A landscape with many valleys, sampled at points; each row gives a point and its height.
A ball rolls from a point to the lowest of its 5 nearest points, and stops where none of them is lower. Distance is the straight distance between rows; heights are no part of it.
Bib: [156 151 130 127 126 110 123 113]  height 0.28
mokes: [ 88  99 109  92 152 158 114 194]  height 2.60
fozas: [170 164 126 119 131 109 121 112]  height 0.29
Radev: [128 133 135 131 129 124 135 123]  height 2.71
zof: [138 143 134 145 119 120 139  97]  height 4.42
depo: [196 179 122 125 117  98 110  90]  height 2.74
refim: [185 174 124 139 118 103 116  82]  height 2.65
vofo: [ 64  75 154 170 112 156 165 110]  height 1.91
Balak: [195 171 112  94 130 102  87 134]  height 0.17
pape: [ 39  55 147 173 123 176 157 127]  height 4.99
gosa: [ 82  96 138 139 132 147 146 141]  height 0.82
Fepi: [170 163 130 137 121 104 126  93]  height 1.05
vavak: [ 67  79 125 118 149 157 135 170]  height 4.05
Fizo: [112 115 120 108 141 137 128 163]  height 1.84
vetif: [138 138 127 119 133 121 125 136]  height 1.48
bez: [167 160 115 103 132 107 102 139]  height 1.26
dima: [221 187 101  94 114  90  76 116]  height 3.10
Kabu: [171 161 125 138 125 110 124  99]  height 0.61
vit: [153 160 140 160 116 112 147  77]  height 0.60
lakoz: [ 96 105 142 147 126 138 147 126]  height 1.15
kesit: [123 123 108  83 150 134 105 177]  height 2.22
gak: [126 125 115  96 146 131 115 171]  height 2.35
Fariz: [ 80  94 119 109 147 156 128 178]  height 4.76
nume: [158 150 139 145 118 110 138  95]  height 1.74
Kup: [171 165 136 156 113 101 132  76]  height 0.24
siv: [ 58  81 136 140 131 162 146 155]  height 1.08
zep: [ 94 101 127 115 141 143 130 153]  height 1.89
dapo: [ 51  66 138 165 122 164 154 131]  height 3.60
Lobu: [104 107 107 101 147 140 120 175]  height 2.23
Vur: [144 145 131 135 125 118 125 115]  height 1.01
Kabi: [210 183 105  87 119 100  78 126]  height 1.90
des: [104 121 156 180 105 127 164  81]  height 2.93
tetek: [127 127 122 111 136 128 121 148]  height 0.44
Lagot: [106 120 129 124 137 137 133 141]  height 1.76
lomi: [161 150 101  73 139 120  89 174]  height 1.35
fur: [112 115 153 163 118 132 159  99]  height 1.92
Vor: [ 97 103 108  71 151 151 109 198]  height 2.37
mir: [ 98 106 121 110 148 142 132 164]  height 2.04
veta: [ 67  89 145 160 120 151 162 122]  height 1.65
zifov: [127 136 146 167 112 120 154  85]  height 1.99
kupub: [204 175 103  80 126  97  78 139]  height 1.29
mufel: [129 127 152 180 109 120 165  69]  height 0.14
Zefis: [157 145 115  96 138 118 101 154]  height 2.02
dagaz: [117 120 100  77 156 137 105 193]  height 2.25
zolof: [163 149 106  87 139 112  97 162]  height 1.47
lis: [ 69  83 136 145 131 159 141 143]  height 0.53
Tud: [ 73  87 151 166 119 147 165 107]  height 1.49
favit: [129 132 141 158 121 124 147  97]  height 4.06
Sumum: [ 68  80 143 154 125 157 158 135]  height 1.44
Vaka: [183 163 101  77 136 108  85 163]  height 1.19
roz: [228 191  98  82 114  92  61 126]  height 2.24
viki: [ 40  53 156 180 108 172 166 110]  height 6.43
nomel: [152 149 141 154 115 114 145  82]  height 0.94
rozo: [140 150 146 176 111 114 160  64]  height 0.89
lomo: [ 84  97 156 176 113 140 172  94]  height 1.51
lugag: [153 147 124 115 134 118 112 127]  height 0.70
lom: [114 115 135 131 127 125 138 127]  height 2.38
zod: [117 124 142 149 123 133 144 110]  height 4.18
Popi: [ 84  97 152 170 122 150 156 108]  height 1.46
gesef: [152 135 102  69 149 128  96 187]  height 1.75
duf: [195 177 112 118 121 100 101 104]  height 0.40

Where does a ball stop that starts at each point below?
Radev -> Bib
lomo -> lis
zof -> Kup
pape -> lis
zod -> lis
dagaz -> Balak
depo -> Bib
Vor -> Balak
zolof -> Balak
mokes -> tetek
Lobu -> tetek

Write out the way that a ball takes from each point below.
veta -> Sumum lis
vofo -> Sumum lis
nume -> vit Kup
